A landscape with many valleys, sampled at points; each row gives a point and its height.
A ball rolls from a point to the lowest of its 2 nearest points, and stops where none of them is lower. Distance is the straight distance between rows; heights are no part of it.
Palit: [147 127  92  99 117 120 122 192 140 168  82  97 107 144 102 149 170 187
 119  72]  (h 311)
Minu: [125  75 191 123 102 140 159 163 116 155 128  77 125  93 142 145 151 204
 115  80]  (h 408)
dapu: [113 111 133 116 115 142 161 193 107 145 149  92 120 136 101 151 164 224
  78  53]  (h 323)
Givod: [110 109  89 152 137 139 152 144 124 108 134 121  95 138 114 183 115 195
  88  77]  (h 329)
ked: [ 97 143  72 141 161 138 147 143 165  78  83 138 112 146 126 166 153 114
 151 124]  (h 389)
git: [119 134 146 122  61 126 103 103 181 130 148 156 169 199 126  78 115  74
 149 150]  (h 670)
dobug: [119 187 113 128 179 121 119 102 114 132 133 135 114 146 110 104 106  50
 113 148]  (h 540)
saza: [139 130 170 167 172 148 138 142 117 156  97 122 154 157 113 134 135 180
  62 144]  (h 347)
lisar: [125 160 144 110  89 135 118 101 146 175 146 120 120 168 121  93  99  32
 134 123]  (h 693)
gino: [121 129 153 113 120 122 136 142 153 103 116 140 154 143 136  45 135  76
 168 160]  (h 644)
ped: [131  85 146 154 115 167 100 135 118 148 122 124 131 138 155 156  98 190
 106 127]  (h 341)
semup: [160 193  82 132 108 115 114 145  90 123 155 155 152 176 105  90 132  72
 121 154]  (h 432)
lebur: [113  90 158 157 119 140 162 174 101  93 114 142 152 110 149 128 135 182
 151 129]  (h 444)
zipa: [159 181 147 130 138  75 107 104  66 116 167 144 161 101 123  70 117 121
 117 158]  (h 562)
Zunuv: [112 168 100 156 130 136 122 115  77 116 195 148 137 150 135 102  88  72
 106 131]  (h 268)
Suse: [110 117  85 166 172 145 133 120 121  79 121 154 141 157 129 151 106 121
 133 143]  (h 457)
vute: [122  75 176 149 111 171 134 156 106 157 144  88 129 133 150 143 120 199
  86 102]  (h 377)
dad: [149  88 114 120 103 121  76 109  67 146 165 138 142 102 124  95  86 162
 132 153]  (h 662)
lef: [132 164 171 100 136 103  92  91 126 155 145 129 139 126 126  28  96  77
 134 143]  (h 606)
kanob: [128 142 151 113 126 166 118  86 185 148 148 102  62  93 159 175 125  90
 119 130]  (h 538)
tope: [119 151  65 134 103 143 161 158 147  91 115 147 155 160 141 133 164  83
 156 127]  (h 521)
Lag: [ 97  90 176 114 143 135 134 123 150 105 140 136 130 102 162  76 102 101
 170 165]  (h 512)
mitis: [ 97  86  93 126 109 151 130 134 184  77 131 120 158 178 157 142 141  82
 176 110]  (h 477)
regu: [128 143 125 141 179 123 110 107 143 106 110 152 125 144 134 137 119 122
 138 165]  (h 506)
Ragud: [116 123 101 108 108 135  92 173 162 168 108  86  93 162 101 181 162 189
 137  50]  (h 369)
Gilo: [140 133 163 127 110 117  75  84 137 128 157 154 139 132 145  68 103 127
 151 177]  (h 509)
meku: [113 105  79 123  82 140 132 158 146  80 127 129 149 158 157 140 168 110
 171 109]  (h 496)
Dov: [152 124 165 136 143 131 142 149 112 181 101  93 134 132 109 160 149 186
  63 128]  (h 263)
dazu: [140 102  46 120 133 118 113 181 134 169  69 125 124 159  85 130 158 181
 115  91]  (h 195)
nuzit: [151 182 170 135  92 139 121  77 121 140 173 151 112 111 140 138 107  94
 104 166]  (h 101)
Saf: [110 126  92  99 140 133  95 111 162 134 141 114  47 106 122 198 135 103
 131  83]  (h 499)
Durif: [110 152 176 105 127 114 118 113 154 145 125 136 147 150 127  22 111  63
 164 155]  (h 626)
Guv: [151 153 150 142 124 103  95 134 105 110 112 153 170 139 133  82 135 170
 152 168]  (h 559)
fove: [ 97 113  97 105 111 128 155 165 124  98 131 105  95 115 124 167 155 177
 160  64]  (h 523)
kuvef: [125 116 216 148 112 162 152  83 139 131 156 136 135  73 178 132 120 150
 132 154]  (h 543)
kod: [118 108 112 151 128 138 184 167  93 125 129  99 124 121 100 173 131 205
  79  75]  (h 246)
kaveg: [132 145  99 127  96 176 105  84 144 138 181 119  75 115 155 185 100  88
  95 122]  (h 303)
Latof: [110 106  90 115  90 127 151 187 134 104 102 111 125 135 126 142 171 195
 164  90]  (h 505)
Kedor: [101 142  82  98 154 124 128 145 183 119 109 111  95 152 120 155 144  28
 147  96]  (h 374)
Fato: [140  59 201 152 132 125 172 142  79 148 121 127 170  80 119 118 142 196
  98 110]  (h 360)
sobo: [117 104 126 144  94 148 162 194 108  98 102 122 153 129 144 122 170 198
 146 104]  (h 475)
niset: [162 121 193  87 138 101 112  88 141 166 112 108 114  74 126 107 118 123
 151 170]  (h 498)
kilon: [132 108 142 142 110 136 131 139 115 102 122 137 131 124 141 136 119 159
 140 155]  (h 406)
gar: [129 117 179 120  84 118 162 154 105 126 128  86 110  76 140 167 155 185
 135  87]  (h 417)
Pof: [ 96 149  94 123 142 131 158 147 164 108 114 118 141 171 120 115 137  35
 153 105]  (h 433)
getad: [148 152 186 172 110 149 102 100 127 137 128 142 132 137 162 147 117 169
 113 174]  (h 241)
risu: [157 185 119 137  71 112 119 153 102 116 150 162 160 153 118  86 144 112
 144 165]  (h 488)
fot: [129  84 192 147 156 121 139 108  78 135 121 129 168  77 142 119 115 177
 110 141]  (h 412)
Tozu: [155 124  66 109  87 109  89 153 161 156  85 119 137 164 120 163 157 136
 155 115]  (h 325)
befu: [126  81 112 110 136 159  98  92 148 141 148 117 110 101 155 117  86  87
 147 139]  (h 405)
viv: [133 155 118 142 106 153 120  88 107 128 188 150 119 132 134 136  94  75
 104 149]  (h 187)
molel: [139 177 175 147 125 110 120 127 137  90 121 161 165 137 146  81 150 123
 156 182]  (h 587)
bapud: [ 99 117  92 126 163 168 134  98 123 113 166 122  92 124 139 131  88  54
 111 126]  (h 315)
pubuk: [121 137 141 108  96 129 151 174 107 145 141  79  98 107 114 178 158 206
 122  60]  (h 373)
kesep: [154 120 183 108 148  94  96  92 132 149 103 135 143 104 138  82 111 147
 147 183]  (h 527)
fenar: [171 162 120 135 150  83  91 102  61 127 137 150 155 115 109 104 108 151
 102 159]  (h 597)
Zosez: [165 121 137 117 158  81 156 112  95 172 105 117 109  81  84 176 128 166
  76 114]  (h 306)
Gikot: [130 181 160 122 179 106 106  92 114 134 140 131 132 120 123  80 109  75
 124 151]  (h 578)
tego: [148  96  63 133 141 135 155 198 106 158  90 133 133 146  81 108 130 196
  92  92]  (h 328)
Rul: [145 129 180 148 132 122 119  95  93 121 154 142 160  90 150 118 112 151
 120 157]  (h 456)
Nid: [134 123  87 154 149 123 185 194  88 157  92 144 167 125  90  85 151 210
  74 106]  (h 424)
vezus: [121 132 131 140  96 142 134 117 133  98 146 142 126 145 152 142 123  98
 145 148]  (h 364)
Sepir: [120 191  84 150 121 130 144 146  87 102 161 149 142 163 106 118 126  61
 107 129]  (h 357)
mozur: [168 144 156 102 126  87 139 110 104 157 119 116  99  67 108 186 144 137
 106 127]  (h 410)
kevid: [ 98 128 108  90 130 123 125 151 170 103 129  92  78 118 127 182 172 146
 188  68]  (h 497)
Tizev: [109 179  77 153 177 126 179 146 128  78 102 159 151 127 121 112 150 102
 135 151]  (h 407)
mil: [113  94  69 164 150 152 127 129 121 100 116 136 121 156 117 163 101 173
 106 121]  (h 396)
roseg: [158 144 154 100 128  97  78  96 143 149 118 145 128 139 123  85 128 104
 155 172]  (h 537)
rim: [157 125 185 155  91 154 119 126 116 170 123 117 127 132 162 156 113 185
  96 144]  (h 296)
Miro: [148 139 159 137 172 116 106  98 121 139  96 132 134 113 126 124 119 143
 137 168]  (h 545)
Sakik: [123  69 147 147 151 115 197 161  73 119 109 128 163  82 104 120 140 201
 103  98]  (h 285)
vavod: [ 92  85  94 130 138 153 108  99 192 102 127 115 129 164 153 157 118  71
 159 124]  (h 458)
bivip: [122  68 142 145 191  92 208 127  96 131  97 121 153  76  88 115 125 189
  85  90]  (h 378)
pafa: [106 148  93 146 179 137 189 145 137  69  94 141 111 111 126 150 155 132
 140 136]  (h 304)
Derur: [140 156 199 150 101 112 102  97 118 119 162 166 159 113 152  77 114 148
 131 180]  (h 486)
Vogu: [154 175 182 148  95 149 129  95 145 125 144 140 108 132 155 175 131 130
 111 167]  (h 179)
bese: [116 156 134 100 130 134 122 104 148 139 149 107  50  91 147 209 136 100
 117 112]  (h 522)
Depez: [137 144 105 100 135  95 164 183 135 153  80  99 105  97  94 151 178 193
 122  79]  (h 388)
sumop: [162 121 161 142 161  97 173 138 105 173  90 110 141 106  74 147 149 184
  59 105]  (h 91)
bab: [133 123  86 118 129 117 100 120 132 123 146 142 148 166 123  95 111  49
 150 137]  (h 601)
vid: [172 129 170  86 112  94 131 116 112 165 129 107 109  64 123 132 128 134
 131 143]  (h 462)
zag: [109  94 203 128 127 145 125 103 136 118 154 151 135  67 174  87 102 135
 155 159]  (h 529)
kerok: [112 101 110 104 125 151  94  81 176 141 147 116 108 150 148 136  98  59
 140 133]  (h 431)
Bupez: [ 89  81 126 114 145 146 143 145 150  85 124 131 128 130 148  90 124  84
 173 136]  (h 487)
boz: [127 125 132 109  82 124 131 142 176 123 122 140 158 181 136  83 152  76
 176 147]  (h 659)
pizot: [119 123 124 121  84 162 117 114 151 123 160 124  90 142 153 170 125  95
 131 126]  (h 334)
pala: [124 112 108 130 152 158 111  78 121 129 158 127 102  98 140 148  93 107
 121 146]  (h 370)
laso: [145 123  88 104 100 120  86 124 173 134 115 128 131 170 124 169 145  80
 155 126]  (h 251)
Ran: [128  58 175 162 211 110 170 104 101 144  93 128 155  95  98 109 112 187
  78 110]  (h 447)
Gilez: [151 181 126 147 113  97  90 126  94 101 154 169 170 139 127  76 124 131
 130 167]  (h 525)
lin: [ 88 141  97  99 147 134 107 130 171 119 133  96  58 128 126 215 150 147
 148  63]  (h 472)
dod: [131 115  84 100 126 109  86 140 148 164  99 104  72 135 104 188 137 171
 115  74]  (h 418)
Dus: [103 144 151 122  60 130 111  91 161 165 154 140 158 193 119  56  83  55
 125 119]  (h 680)
tusur: [149 124 106 118 129 108  96 125 130 131 116 134 136 136 111  94 129  89
 160 170]  (h 569)
muve: [124 116  63  87 135  98  93 131 191 131 107 111 124 152 122 168 150  50
 149 105]  (h 314)
tav: [108 139  91 126 120 176 117  86 137 153 177 123  90 117 143 145  79  41
 100 111]  (h 262)
nutag: [153 113 112 144 139 102 111 119  70 139 132 144 147 106 107 117  90 178
 112 147]  (h 634)
gepa: [106 152  98 142 139 143 146 144 133  97 123 154 166 165 124  88 151  63
 157 141]  (h 485)
Riked: [123 190 109 139 194 113 146 129 135 103 106 156 120 130 114 120 137  71
 123 159]  (h 484)
lilat: [ 93 106  71 116 158 133 161 148 145  74 115 131 124 136 140 124 136  94
 162 120]  (h 449)

For each start below, name the point where the ball stops.
fenar => nuzit
meku => tav
git => pafa
Minu => nuzit
Guv => nuzit
Latof => tav

Call two points neighbours if one is among the 2 nearest of the other. Go from one point of each pair to the other, from neighbour to neighbour, staying as low as possible. Name the highest point that can't be avoided.
kod, dazu => Depez
lin, laso => fove
pafa, dazu => kuvef
dazu, Sakik => Nid
kod, nuzit => gar
tav, laso => tope
